Points on a hilly landscape, in no order, each with its height.
From any point a ball rolls to the lowest of the 2 points nearest to it. It stops when none of these is lower. Distance is the straight distance between rows; heights are no part of it.
doro height 6.62: 108, 84, 112, 125, 100, 116, 104, 84, 75, 117, 92, 90, 110, 100, 72, 89, 98, 126, 131, 106, 88, 118, 100, 130, 108, 129, 128, 105, 79, 76, 84, 110, 148, 96, 106, 89, 139, 121, 96, 96, 60, 110, 122, 114, 79
Pafo height 7.45: 96, 144, 62, 102, 130, 109, 54, 102, 126, 108, 107, 88, 95, 140, 107, 93, 97, 58, 93, 85, 99, 105, 126, 98, 138, 131, 136, 75, 153, 86, 77, 114, 129, 102, 106, 123, 105, 110, 135, 88, 120, 87, 102, 92, 92
guz height 6.08: 102, 131, 110, 127, 88, 98, 81, 110, 124, 95, 103, 81, 107, 120, 122, 90, 117, 122, 135, 89, 99, 95, 140, 102, 129, 66, 109, 117, 133, 101, 119, 120, 117, 127, 92, 94, 75, 78, 89, 118, 96, 109, 87, 78, 96
kiba height 8.36: 103, 75, 89, 82, 94, 104, 99, 71, 89, 122, 91, 105, 99, 94, 91, 95, 80, 83, 96, 112, 82, 85, 84, 86, 91, 143, 79, 49, 92, 114, 84, 95, 63, 81, 112, 110, 100, 88, 120, 72, 105, 95, 92, 113, 86
kigi height 7.38: 107, 72, 118, 99, 106, 95, 95, 90, 108, 129, 91, 129, 81, 144, 101, 82, 77, 105, 144, 131, 78, 100, 102, 137, 99, 114, 91, 102, 92, 96, 93, 80, 93, 110, 115, 98, 108, 87, 91, 103, 54, 125, 104, 91, 106
sudo height 7.26: 102, 125, 96, 116, 120, 95, 91, 91, 76, 92, 117, 86, 119, 121, 84, 91, 125, 140, 117, 81, 117, 121, 109, 83, 101, 126, 135, 86, 117, 113, 69, 84, 161, 103, 113, 125, 112, 116, 137, 82, 62, 84, 124, 92, 58
Gos height 6.00: 109, 86, 103, 120, 109, 100, 123, 93, 59, 97, 103, 87, 100, 74, 67, 118, 117, 137, 109, 96, 93, 117, 73, 100, 112, 136, 135, 125, 63, 60, 108, 121, 158, 111, 111, 68, 129, 130, 88, 102, 69, 110, 106, 117, 90
Ruk height 7.83: 119, 74, 138, 104, 115, 90, 123, 105, 87, 96, 99, 156, 107, 108, 115, 89, 86, 124, 114, 126, 111, 103, 119, 117, 76, 79, 51, 118, 92, 132, 101, 70, 87, 85, 102, 96, 96, 70, 80, 104, 83, 129, 113, 102, 109
fid height 3.90: 82, 87, 93, 98, 97, 102, 127, 104, 79, 109, 78, 108, 106, 64, 114, 102, 74, 79, 90, 111, 94, 78, 76, 97, 116, 96, 79, 89, 74, 93, 98, 97, 58, 100, 102, 104, 91, 105, 84, 98, 97, 107, 88, 94, 116
fabut height 3.75: 73, 92, 91, 121, 52, 117, 90, 123, 108, 103, 103, 95, 122, 85, 136, 98, 131, 120, 148, 98, 90, 96, 133, 112, 79, 66, 90, 130, 81, 115, 146, 86, 88, 123, 96, 95, 62, 78, 79, 116, 81, 98, 111, 101, 120
luni height 6.23: 84, 108, 83, 90, 114, 126, 81, 117, 130, 101, 89, 120, 84, 125, 147, 90, 99, 62, 117, 98, 100, 100, 126, 101, 104, 104, 76, 90, 121, 113, 105, 93, 62, 93, 96, 101, 86, 87, 117, 103, 137, 97, 95, 97, 129
mape height 4.33: 102, 104, 102, 98, 139, 88, 147, 92, 90, 73, 103, 86, 102, 85, 85, 122, 106, 103, 53, 87, 113, 108, 97, 111, 99, 63, 99, 101, 113, 111, 105, 99, 96, 101, 97, 112, 113, 116, 100, 107, 95, 99, 96, 79, 93
delu height 7.15: 135, 99, 65, 89, 100, 105, 66, 88, 132, 96, 92, 106, 94, 134, 119, 73, 56, 75, 76, 118, 115, 133, 99, 69, 101, 127, 100, 85, 119, 88, 113, 108, 85, 78, 92, 72, 158, 74, 82, 96, 124, 124, 92, 101, 120
nokin height 5.68: 95, 136, 105, 103, 64, 105, 57, 102, 120, 110, 113, 74, 92, 109, 116, 94, 116, 107, 113, 92, 77, 77, 157, 96, 121, 74, 80, 105, 145, 98, 123, 130, 100, 115, 97, 100, 59, 69, 120, 104, 121, 116, 110, 104, 117
Zopi height 4.60: 91, 76, 133, 81, 78, 89, 76, 85, 110, 139, 102, 128, 84, 100, 107, 93, 73, 84, 127, 119, 78, 55, 80, 91, 107, 117, 77, 76, 86, 85, 91, 107, 57, 113, 104, 110, 68, 74, 103, 105, 92, 100, 90, 121, 126
seza height 7.63: 103, 115, 102, 124, 113, 94, 98, 68, 82, 121, 123, 89, 119, 108, 65, 93, 110, 138, 108, 77, 86, 95, 100, 88, 108, 149, 120, 84, 106, 109, 82, 99, 151, 94, 125, 139, 101, 95, 146, 76, 84, 78, 128, 116, 51
bogik height 7.61: 121, 81, 136, 91, 112, 90, 108, 85, 96, 117, 98, 148, 69, 121, 101, 96, 84, 94, 121, 128, 98, 85, 98, 114, 93, 104, 63, 98, 98, 111, 115, 85, 96, 102, 103, 83, 91, 76, 76, 113, 75, 121, 111, 113, 123
dagi height 4.36: 74, 81, 115, 115, 49, 125, 105, 121, 88, 108, 94, 105, 132, 82, 124, 84, 127, 140, 151, 109, 85, 77, 118, 109, 71, 82, 78, 117, 75, 124, 109, 65, 67, 105, 103, 112, 53, 75, 100, 100, 89, 94, 111, 112, 101
kef height 6.58: 120, 110, 85, 87, 106, 125, 92, 86, 120, 97, 107, 92, 86, 129, 90, 82, 105, 69, 85, 99, 126, 125, 126, 99, 88, 93, 105, 122, 136, 95, 90, 89, 119, 71, 111, 84, 116, 113, 105, 89, 120, 104, 127, 107, 107
pezib height 6.45: 98, 112, 95, 86, 126, 105, 87, 111, 129, 94, 110, 148, 84, 130, 134, 97, 74, 62, 99, 130, 121, 110, 87, 86, 98, 109, 80, 82, 124, 114, 97, 96, 66, 93, 93, 107, 109, 89, 92, 108, 122, 88, 79, 108, 123
Bufe height 2.99: 79, 104, 104, 118, 71, 132, 87, 142, 91, 98, 94, 99, 119, 105, 138, 99, 124, 113, 161, 87, 102, 101, 118, 121, 112, 98, 97, 129, 105, 114, 111, 95, 107, 136, 97, 104, 66, 94, 98, 117, 106, 90, 102, 93, 97
monu height 6.93: 119, 82, 62, 81, 112, 90, 87, 101, 137, 104, 96, 116, 83, 129, 110, 75, 82, 67, 67, 102, 106, 134, 100, 86, 96, 98, 91, 108, 100, 103, 136, 98, 91, 81, 97, 81, 141, 85, 65, 104, 117, 127, 97, 72, 140
sez height 8.19: 98, 138, 104, 115, 72, 98, 73, 114, 124, 110, 102, 73, 98, 89, 94, 105, 117, 96, 117, 103, 101, 96, 96, 107, 116, 72, 158, 115, 99, 70, 92, 123, 117, 133, 100, 103, 82, 114, 93, 104, 78, 86, 84, 102, 92
labuv height 6.29: 92, 71, 122, 113, 86, 99, 134, 117, 55, 94, 103, 113, 119, 50, 107, 111, 103, 122, 125, 89, 106, 95, 65, 73, 112, 116, 66, 95, 52, 110, 117, 109, 98, 98, 70, 87, 81, 92, 75, 116, 113, 99, 90, 114, 99
nurof height 3.81: 74, 118, 98, 107, 79, 144, 75, 118, 103, 109, 92, 87, 116, 125, 116, 101, 142, 93, 145, 96, 87, 100, 125, 145, 89, 105, 101, 138, 109, 106, 103, 84, 109, 99, 104, 112, 88, 116, 120, 94, 113, 96, 129, 92, 96
Feb height 7.96: 97, 121, 106, 94, 69, 98, 64, 105, 126, 125, 112, 95, 102, 119, 94, 94, 116, 104, 126, 100, 88, 104, 103, 95, 92, 108, 125, 94, 98, 101, 91, 108, 109, 114, 93, 111, 75, 99, 108, 99, 83, 72, 85, 102, 89
kedat height 6.36: 83, 126, 121, 107, 82, 113, 109, 107, 94, 76, 103, 74, 119, 75, 98, 108, 137, 106, 90, 95, 130, 107, 124, 130, 78, 45, 114, 132, 97, 96, 81, 89, 98, 88, 111, 100, 85, 126, 96, 99, 98, 101, 124, 78, 89
gad height 4.84: 86, 74, 106, 134, 107, 108, 126, 124, 61, 107, 89, 78, 89, 71, 87, 116, 123, 116, 124, 88, 36, 104, 85, 134, 94, 87, 125, 132, 49, 95, 138, 103, 121, 142, 94, 104, 118, 118, 65, 120, 75, 108, 87, 77, 93
zir height 8.23: 122, 96, 101, 86, 89, 87, 103, 73, 98, 100, 108, 105, 103, 85, 80, 94, 86, 101, 84, 106, 116, 96, 77, 48, 81, 142, 85, 65, 105, 117, 86, 92, 84, 70, 96, 106, 105, 92, 122, 82, 107, 79, 93, 122, 82
numi height 7.95: 119, 117, 77, 98, 84, 81, 96, 110, 105, 74, 86, 96, 103, 87, 109, 112, 80, 97, 57, 97, 131, 136, 73, 75, 92, 92, 114, 114, 82, 70, 101, 114, 104, 83, 85, 61, 140, 121, 63, 106, 99, 115, 96, 86, 109
Bek height 8.08: 122, 102, 123, 93, 96, 85, 110, 63, 81, 90, 119, 95, 108, 81, 82, 93, 96, 109, 87, 89, 127, 78, 104, 53, 87, 110, 70, 69, 120, 134, 92, 108, 95, 77, 93, 121, 64, 83, 129, 83, 123, 78, 97, 129, 77
rodeb height 6.64: 58, 101, 80, 93, 82, 92, 117, 109, 116, 109, 84, 36, 128, 68, 95, 117, 121, 129, 29, 77, 77, 101, 108, 86, 58, 53, 134, 110, 72, 83, 116, 87, 75, 106, 86, 94, 106, 115, 92, 102, 90, 94, 95, 73, 93
tase height 5.09: 90, 127, 105, 102, 75, 123, 101, 106, 99, 105, 105, 72, 126, 103, 86, 102, 133, 125, 96, 94, 90, 90, 152, 157, 55, 68, 104, 137, 115, 117, 74, 79, 88, 88, 114, 119, 68, 108, 139, 82, 109, 108, 139, 93, 84
mupes height 5.10: 90, 74, 76, 112, 143, 92, 94, 101, 101, 81, 109, 76, 81, 104, 84, 105, 124, 71, 106, 59, 77, 99, 95, 83, 117, 133, 96, 86, 105, 105, 143, 110, 142, 117, 93, 94, 93, 90, 115, 113, 142, 62, 73, 108, 97
Dagu height 7.00: 83, 94, 74, 90, 100, 82, 130, 124, 110, 84, 99, 43, 122, 75, 84, 132, 118, 120, 39, 79, 97, 119, 89, 75, 62, 67, 128, 123, 69, 81, 125, 89, 108, 109, 71, 76, 110, 119, 79, 108, 112, 86, 83, 89, 108
zela height 0.55: 102, 76, 85, 91, 111, 104, 71, 108, 115, 106, 103, 92, 66, 104, 71, 104, 102, 55, 106, 98, 89, 83, 71, 124, 117, 124, 134, 112, 72, 46, 109, 123, 129, 103, 108, 62, 109, 124, 77, 100, 117, 97, 102, 131, 136
pupar height 5.96: 93, 99, 90, 89, 103, 126, 76, 112, 120, 101, 108, 114, 81, 119, 121, 108, 112, 41, 122, 82, 91, 84, 99, 108, 114, 120, 94, 99, 114, 86, 113, 98, 93, 108, 87, 94, 75, 111, 113, 102, 149, 83, 91, 109, 132
zaso height 4.91: 77, 89, 115, 108, 94, 123, 106, 109, 91, 97, 83, 105, 122, 101, 126, 83, 101, 123, 133, 114, 88, 85, 136, 123, 103, 84, 73, 100, 104, 126, 95, 81, 71, 96, 101, 113, 64, 80, 122, 95, 95, 112, 117, 106, 105
Kefo height 3.68: 98, 111, 84, 95, 133, 80, 124, 109, 100, 90, 106, 98, 82, 95, 85, 109, 82, 98, 65, 92, 97, 112, 74, 98, 117, 81, 132, 88, 93, 100, 95, 113, 99, 124, 105, 116, 128, 115, 94, 110, 79, 89, 64, 79, 84
rikev height 7.51: 106, 110, 106, 124, 105, 82, 107, 91, 83, 103, 79, 91, 108, 115, 118, 82, 76, 149, 97, 107, 96, 97, 142, 112, 148, 78, 103, 87, 125, 97, 95, 105, 94, 103, 114, 103, 110, 92, 115, 105, 76, 162, 106, 85, 88
tive height 7.44: 120, 102, 92, 98, 81, 85, 81, 118, 90, 103, 73, 139, 124, 112, 139, 76, 42, 106, 96, 139, 137, 116, 72, 69, 93, 118, 84, 98, 113, 87, 102, 106, 58, 81, 100, 94, 131, 84, 78, 108, 102, 110, 78, 88, 95
Sekof height 6.81: 110, 125, 112, 114, 103, 109, 80, 84, 101, 87, 122, 91, 112, 135, 86, 101, 123, 132, 121, 93, 139, 125, 139, 100, 100, 102, 122, 110, 136, 105, 77, 90, 145, 92, 109, 97, 102, 95, 119, 102, 80, 99, 117, 100, 66
pur height 7.69: 99, 114, 104, 100, 71, 83, 89, 120, 93, 83, 93, 99, 115, 65, 103, 121, 89, 106, 86, 117, 151, 119, 68, 85, 94, 70, 122, 131, 64, 58, 99, 115, 105, 93, 104, 58, 123, 131, 58, 104, 90, 103, 112, 105, 114
Suf height 3.10: 96, 110, 93, 95, 122, 73, 129, 109, 98, 92, 97, 120, 93, 103, 108, 110, 66, 111, 72, 117, 104, 102, 58, 85, 89, 98, 107, 67, 89, 121, 71, 99, 72, 126, 96, 144, 124, 104, 95, 106, 65, 72, 50, 88, 82
pebal height 5.70: 113, 131, 126, 103, 88, 119, 84, 89, 93, 88, 95, 120, 111, 105, 121, 97, 99, 98, 112, 115, 153, 88, 132, 93, 115, 94, 79, 105, 140, 97, 79, 95, 101, 89, 108, 95, 76, 106, 110, 94, 107, 112, 107, 103, 87
lizeg height 8.79: 91, 115, 103, 110, 129, 104, 118, 65, 64, 124, 89, 105, 99, 101, 85, 105, 104, 82, 100, 82, 71, 60, 111, 131, 138, 136, 96, 76, 120, 102, 59, 105, 109, 106, 116, 130, 86, 108, 150, 88, 111, 96, 129, 114, 83
vun height 6.66: 124, 105, 87, 78, 115, 94, 98, 103, 138, 90, 111, 122, 79, 118, 102, 96, 68, 72, 71, 125, 113, 113, 106, 92, 89, 88, 92, 92, 118, 116, 102, 94, 67, 87, 99, 99, 119, 80, 85, 98, 96, 99, 86, 87, 132
veza height 5.43: 104, 77, 104, 129, 124, 112, 142, 119, 38, 95, 83, 82, 93, 58, 85, 120, 112, 119, 127, 81, 66, 119, 76, 123, 130, 123, 111, 111, 56, 80, 120, 120, 147, 137, 101, 93, 136, 125, 84, 118, 95, 116, 95, 95, 87
risor height 5.46: 105, 140, 82, 95, 114, 106, 84, 91, 133, 87, 103, 69, 93, 114, 88, 100, 113, 78, 60, 100, 101, 98, 136, 110, 122, 57, 133, 102, 155, 95, 79, 111, 102, 102, 112, 111, 107, 116, 110, 100, 105, 110, 102, 83, 98
Tira height 4.61: 101, 85, 129, 99, 77, 112, 99, 79, 100, 116, 105, 86, 104, 93, 74, 108, 121, 115, 128, 95, 93, 93, 98, 126, 69, 114, 108, 106, 84, 95, 84, 90, 110, 86, 99, 89, 79, 104, 114, 88, 91, 89, 121, 125, 86
poge height 3.69: 86, 96, 115, 99, 88, 85, 98, 124, 100, 122, 97, 124, 91, 105, 107, 101, 85, 95, 133, 111, 80, 85, 60, 115, 115, 99, 107, 91, 62, 93, 103, 107, 78, 136, 101, 122, 92, 91, 82, 118, 69, 97, 66, 87, 105
vabu height 6.94: 131, 98, 104, 121, 132, 103, 115, 99, 72, 99, 86, 129, 98, 125, 127, 90, 96, 129, 116, 80, 94, 129, 109, 105, 128, 125, 80, 102, 117, 110, 109, 113, 140, 110, 97, 110, 110, 80, 101, 110, 94, 131, 101, 76, 81
todom height 7.47: 83, 91, 83, 77, 119, 99, 123, 131, 104, 77, 90, 114, 95, 61, 100, 125, 92, 69, 63, 117, 98, 111, 64, 111, 86, 83, 98, 120, 46, 82, 107, 83, 77, 90, 107, 82, 114, 139, 84, 99, 134, 89, 96, 124, 141
Razel height 7.19: 73, 88, 74, 93, 112, 99, 130, 127, 110, 88, 98, 84, 106, 66, 91, 129, 113, 76, 72, 95, 94, 114, 82, 107, 73, 54, 103, 123, 68, 93, 129, 85, 91, 103, 87, 87, 100, 117, 79, 103, 117, 83, 95, 96, 125
bokap height 2.33: 95, 73, 101, 78, 123, 86, 99, 91, 117, 105, 105, 110, 54, 116, 64, 110, 87, 55, 87, 123, 84, 91, 62, 114, 85, 118, 119, 85, 72, 77, 89, 88, 102, 101, 106, 90, 103, 114, 94, 94, 90, 79, 94, 121, 124
solen height 4.57: 105, 62, 81, 98, 131, 96, 116, 99, 121, 83, 127, 82, 73, 128, 84, 111, 118, 67, 102, 79, 70, 95, 94, 102, 85, 101, 90, 106, 107, 114, 142, 95, 121, 120, 81, 100, 96, 77, 98, 111, 110, 78, 78, 86, 110
Zan height 7.72: 106, 68, 92, 68, 115, 99, 122, 110, 103, 80, 104, 123, 92, 80, 81, 114, 69, 77, 54, 113, 99, 120, 54, 98, 70, 107, 83, 110, 69, 99, 120, 79, 87, 69, 98, 73, 139, 114, 71, 92, 116, 110, 96, 116, 132
ravik height 2.42: 112, 92, 115, 112, 103, 121, 99, 86, 114, 93, 125, 86, 86, 123, 73, 110, 135, 80, 118, 92, 97, 98, 130, 127, 96, 72, 80, 146, 115, 91, 132, 100, 147, 102, 99, 63, 78, 98, 79, 100, 105, 99, 138, 95, 132
mobu height 5.32: 96, 120, 114, 104, 70, 112, 97, 104, 86, 92, 91, 91, 127, 80, 129, 96, 106, 124, 111, 109, 122, 85, 135, 97, 108, 66, 75, 99, 117, 119, 85, 93, 66, 88, 103, 111, 60, 94, 117, 94, 113, 120, 120, 95, 95
Ratop height 8.52: 109, 111, 118, 90, 133, 104, 127, 51, 74, 100, 85, 116, 91, 100, 83, 91, 89, 81, 66, 111, 105, 67, 108, 99, 113, 125, 75, 71, 131, 102, 53, 98, 92, 89, 122, 130, 102, 103, 148, 84, 99, 106, 141, 136, 88
rogif height 6.12: 121, 122, 103, 88, 74, 127, 66, 87, 107, 97, 98, 111, 92, 112, 103, 91, 101, 79, 103, 125, 141, 103, 112, 104, 104, 85, 97, 121, 131, 86, 95, 101, 110, 68, 113, 74, 104, 108, 85, 97, 110, 113, 120, 104, 122
dor height 7.23: 126, 105, 95, 126, 117, 104, 105, 70, 71, 96, 83, 100, 113, 116, 109, 84, 88, 125, 105, 84, 106, 118, 140, 109, 152, 112, 88, 105, 131, 98, 102, 115, 132, 90, 109, 82, 136, 104, 108, 101, 88, 159, 122, 71, 92
baki height 4.30: 86, 62, 122, 88, 83, 92, 111, 87, 87, 125, 73, 143, 104, 100, 110, 90, 61, 92, 112, 128, 95, 66, 75, 98, 115, 115, 64, 69, 77, 99, 102, 102, 49, 112, 102, 102, 95, 79, 108, 100, 92, 122, 93, 112, 110
sak height 7.59: 108, 111, 101, 93, 70, 97, 74, 112, 112, 113, 98, 114, 120, 110, 129, 87, 79, 113, 116, 120, 135, 121, 68, 62, 86, 119, 105, 86, 88, 102, 99, 99, 86, 89, 84, 94, 111, 93, 86, 92, 82, 80, 76, 103, 91
som height 6.51: 114, 69, 110, 108, 109, 87, 132, 116, 59, 78, 91, 129, 106, 74, 107, 108, 97, 132, 104, 90, 101, 121, 68, 90, 106, 109, 74, 100, 62, 119, 107, 109, 103, 98, 82, 102, 107, 76, 75, 107, 103, 112, 77, 80, 95
fode height 6.84: 72, 106, 110, 98, 98, 114, 125, 123, 102, 86, 105, 87, 106, 59, 90, 128, 122, 90, 83, 105, 107, 98, 100, 117, 76, 43, 107, 127, 87, 96, 98, 82, 90, 100, 98, 107, 78, 133, 91, 104, 108, 71, 108, 104, 108
nulen height 7.60: 124, 80, 76, 92, 122, 70, 128, 101, 94, 82, 90, 129, 79, 94, 91, 108, 72, 98, 51, 96, 98, 125, 45, 84, 94, 123, 92, 101, 82, 105, 117, 104, 92, 77, 86, 89, 160, 97, 77, 98, 117, 115, 80, 93, 109
pugib height 3.22: 93, 97, 109, 78, 89, 103, 66, 101, 126, 121, 108, 113, 77, 120, 82, 102, 87, 56, 114, 118, 102, 84, 54, 117, 100, 118, 127, 105, 82, 62, 71, 97, 86, 105, 111, 92, 94, 129, 96, 93, 93, 73, 90, 125, 118
Vuze height 5.23: 101, 92, 111, 90, 83, 98, 103, 77, 96, 99, 110, 75, 109, 61, 81, 109, 115, 85, 87, 88, 89, 77, 104, 105, 93, 91, 90, 109, 87, 99, 87, 104, 100, 81, 95, 101, 77, 105, 103, 90, 111, 87, 118, 111, 92
mafa height 3.47: 85, 105, 79, 90, 91, 78, 114, 106, 105, 112, 76, 109, 107, 83, 113, 95, 63, 104, 79, 107, 99, 91, 67, 75, 113, 104, 104, 64, 90, 114, 84, 116, 41, 123, 97, 131, 108, 100, 93, 94, 96, 95, 60, 96, 92
Fifu height 3.89: 119, 76, 109, 99, 116, 101, 106, 83, 115, 93, 123, 94, 85, 125, 93, 97, 108, 89, 119, 88, 83, 102, 127, 110, 102, 93, 73, 108, 130, 118, 146, 104, 134, 115, 92, 87, 87, 70, 98, 114, 110, 91, 113, 91, 109
Sobas height 5.55: 84, 104, 71, 88, 127, 100, 69, 117, 113, 98, 115, 68, 74, 115, 100, 114, 117, 45, 98, 57, 73, 95, 95, 98, 113, 136, 111, 89, 116, 82, 123, 119, 119, 116, 84, 105, 83, 106, 126, 107, 156, 66, 94, 107, 110
Tofo height 7.97: 109, 90, 91, 104, 138, 77, 138, 49, 82, 112, 98, 95, 96, 113, 78, 82, 78, 120, 85, 85, 95, 86, 106, 84, 117, 134, 89, 71, 123, 126, 87, 101, 124, 91, 121, 121, 135, 87, 130, 94, 75, 134, 108, 104, 71
Tapi height 6.43: 103, 132, 101, 104, 95, 115, 79, 115, 106, 85, 110, 89, 113, 117, 127, 90, 130, 129, 133, 92, 134, 126, 138, 91, 106, 80, 118, 109, 143, 119, 92, 105, 132, 95, 96, 94, 92, 106, 109, 98, 102, 101, 100, 76, 78
ran height 6.03: 76, 72, 102, 100, 77, 93, 121, 110, 70, 91, 106, 93, 127, 37, 104, 117, 107, 101, 93, 81, 102, 72, 74, 63, 106, 118, 72, 78, 61, 118, 116, 108, 82, 93, 69, 103, 65, 81, 103, 94, 134, 63, 80, 102, 101
kabed height 7.09: 114, 126, 53, 89, 101, 128, 67, 85, 114, 111, 111, 79, 103, 130, 91, 96, 109, 70, 88, 78, 84, 112, 138, 111, 107, 125, 115, 95, 134, 89, 79, 105, 114, 78, 113, 109, 99, 116, 121, 84, 138, 100, 128, 110, 93
Kulun height 7.88: 115, 107, 114, 114, 115, 71, 106, 67, 80, 101, 120, 109, 109, 92, 74, 105, 110, 124, 102, 75, 105, 71, 97, 72, 97, 130, 94, 71, 105, 126, 81, 99, 130, 100, 107, 133, 72, 87, 148, 91, 83, 82, 107, 125, 63
zive height 4.95: 98, 101, 112, 85, 61, 94, 66, 93, 129, 122, 107, 102, 89, 113, 108, 81, 98, 85, 116, 115, 95, 72, 112, 86, 103, 100, 87, 93, 106, 97, 111, 111, 71, 103, 95, 98, 59, 70, 102, 112, 117, 103, 91, 119, 123
puvid height 3.91: 92, 77, 139, 89, 74, 109, 84, 96, 108, 128, 113, 121, 83, 101, 71, 103, 104, 84, 137, 121, 95, 84, 66, 116, 81, 119, 108, 110, 69, 79, 73, 92, 104, 105, 107, 98, 80, 121, 94, 92, 88, 76, 113, 132, 109
sevef height 4.48: 65, 122, 89, 96, 72, 136, 91, 120, 104, 110, 97, 99, 122, 106, 102, 102, 129, 113, 121, 108, 96, 94, 121, 138, 72, 95, 103, 122, 95, 117, 59, 80, 70, 93, 129, 119, 78, 122, 132, 78, 105, 99, 130, 97, 84
Nepor height 7.76: 91, 111, 118, 102, 74, 95, 75, 111, 112, 102, 126, 124, 107, 104, 101, 96, 101, 110, 131, 111, 131, 110, 80, 73, 83, 107, 109, 88, 84, 120, 85, 91, 101, 106, 81, 115, 77, 95, 94, 103, 80, 52, 73, 117, 89
zal height 5.90: 84, 145, 69, 102, 97, 79, 86, 100, 141, 107, 99, 52, 112, 108, 109, 93, 111, 112, 64, 96, 88, 104, 148, 92, 112, 77, 143, 72, 132, 102, 83, 115, 83, 105, 88, 129, 109, 105, 126, 93, 99, 109, 84, 80, 74
Musi height 4.92: 97, 125, 104, 99, 124, 95, 113, 89, 115, 74, 102, 82, 93, 98, 95, 110, 101, 89, 48, 108, 114, 106, 128, 110, 104, 44, 110, 107, 133, 98, 98, 97, 109, 87, 104, 95, 118, 129, 92, 104, 95, 114, 110, 67, 104
Narud height 8.24: 111, 94, 105, 103, 139, 98, 114, 61, 79, 81, 104, 105, 88, 108, 79, 97, 93, 90, 76, 91, 114, 89, 100, 80, 110, 128, 79, 86, 139, 113, 71, 86, 135, 83, 118, 112, 130, 100, 125, 102, 97, 100, 132, 131, 87
vuton height 7.75: 107, 117, 102, 115, 139, 76, 131, 66, 81, 84, 94, 84, 93, 105, 105, 92, 91, 141, 72, 94, 102, 86, 119, 96, 131, 85, 96, 70, 143, 127, 87, 122, 93, 98, 108, 112, 114, 89, 122, 105, 82, 126, 96, 89, 74
riv height 7.46: 123, 77, 84, 99, 108, 80, 107, 100, 100, 75, 95, 119, 101, 99, 119, 95, 79, 111, 78, 92, 118, 130, 87, 61, 101, 121, 68, 90, 107, 119, 119, 102, 94, 75, 80, 83, 137, 75, 77, 98, 131, 115, 74, 81, 109
bove height 2.18: 102, 66, 108, 96, 116, 101, 89, 117, 103, 107, 98, 109, 62, 93, 82, 112, 103, 47, 107, 111, 73, 84, 83, 142, 115, 104, 95, 124, 67, 58, 139, 103, 119, 109, 108, 62, 100, 110, 78, 110, 111, 113, 119, 103, 143
Mokun height 7.32: 136, 87, 74, 89, 88, 92, 86, 117, 99, 95, 89, 133, 107, 113, 137, 87, 64, 92, 80, 121, 111, 131, 68, 63, 87, 153, 80, 98, 115, 98, 117, 113, 81, 66, 91, 80, 158, 82, 82, 91, 127, 110, 74, 87, 106
lika height 7.33: 73, 113, 96, 100, 88, 106, 100, 141, 115, 100, 94, 107, 112, 74, 98, 119, 107, 113, 82, 121, 121, 125, 80, 110, 70, 60, 142, 132, 48, 62, 87, 86, 90, 114, 110, 76, 108, 147, 71, 107, 82, 90, 103, 110, 132
Durel height 6.72: 139, 79, 118, 114, 123, 79, 123, 91, 71, 91, 94, 127, 90, 101, 101, 95, 107, 145, 94, 83, 86, 121, 88, 86, 104, 112, 81, 91, 100, 134, 113, 113, 116, 100, 90, 108, 129, 60, 72, 111, 75, 134, 92, 71, 79
rig height 3.17: 106, 78, 116, 87, 110, 80, 114, 96, 99, 100, 107, 129, 76, 98, 89, 111, 74, 90, 107, 104, 102, 92, 47, 96, 93, 112, 104, 80, 80, 93, 105, 91, 89, 116, 97, 107, 106, 95, 92, 111, 90, 79, 75, 109, 105
givo height 4.24: 88, 97, 112, 127, 96, 100, 127, 133, 75, 105, 97, 110, 94, 72, 99, 101, 97, 128, 134, 95, 71, 95, 88, 116, 102, 76, 114, 105, 55, 97, 110, 108, 105, 152, 107, 116, 95, 111, 70, 119, 77, 93, 79, 82, 88
nutif height 7.11: 97, 88, 109, 102, 96, 103, 85, 88, 96, 124, 93, 122, 98, 116, 87, 85, 78, 98, 122, 123, 97, 107, 81, 111, 110, 130, 117, 104, 86, 79, 93, 97, 103, 101, 110, 84, 124, 102, 92, 87, 61, 111, 106, 109, 104
Vola height 5.30: 108, 101, 89, 92, 79, 102, 64, 98, 127, 120, 87, 88, 89, 116, 127, 72, 91, 100, 108, 109, 77, 82, 151, 80, 121, 91, 60, 74, 143, 96, 121, 120, 67, 97, 98, 88, 62, 63, 122, 100, 124, 131, 101, 118, 119
Ruva height 6.24: 78, 131, 84, 103, 77, 85, 101, 102, 115, 106, 86, 31, 126, 91, 105, 111, 112, 135, 46, 78, 70, 97, 142, 100, 82, 65, 149, 100, 102, 99, 90, 99, 82, 108, 91, 126, 100, 111, 111, 91, 86, 102, 86, 69, 67
gokob height 5.74: 90, 84, 100, 84, 92, 100, 111, 109, 102, 91, 113, 86, 106, 68, 91, 109, 115, 100, 104, 76, 111, 87, 69, 79, 91, 97, 95, 81, 82, 112, 111, 105, 98, 101, 78, 104, 74, 100, 99, 101, 118, 57, 83, 115, 91
piv height 5.77: 96, 128, 117, 103, 84, 114, 98, 97, 99, 85, 113, 62, 128, 94, 98, 94, 150, 131, 99, 86, 124, 107, 153, 123, 62, 56, 124, 123, 122, 119, 84, 80, 113, 69, 107, 98, 79, 110, 114, 96, 103, 106, 139, 91, 67

Where does a ball stop that starts at each point below?
Ratop -> bokap
Durel -> bokap
zir -> Suf
Ruva -> Suf
sez -> Suf
doro -> bokap
lika -> Bufe
todom -> Bufe
kabed -> Bufe
delu -> ravik
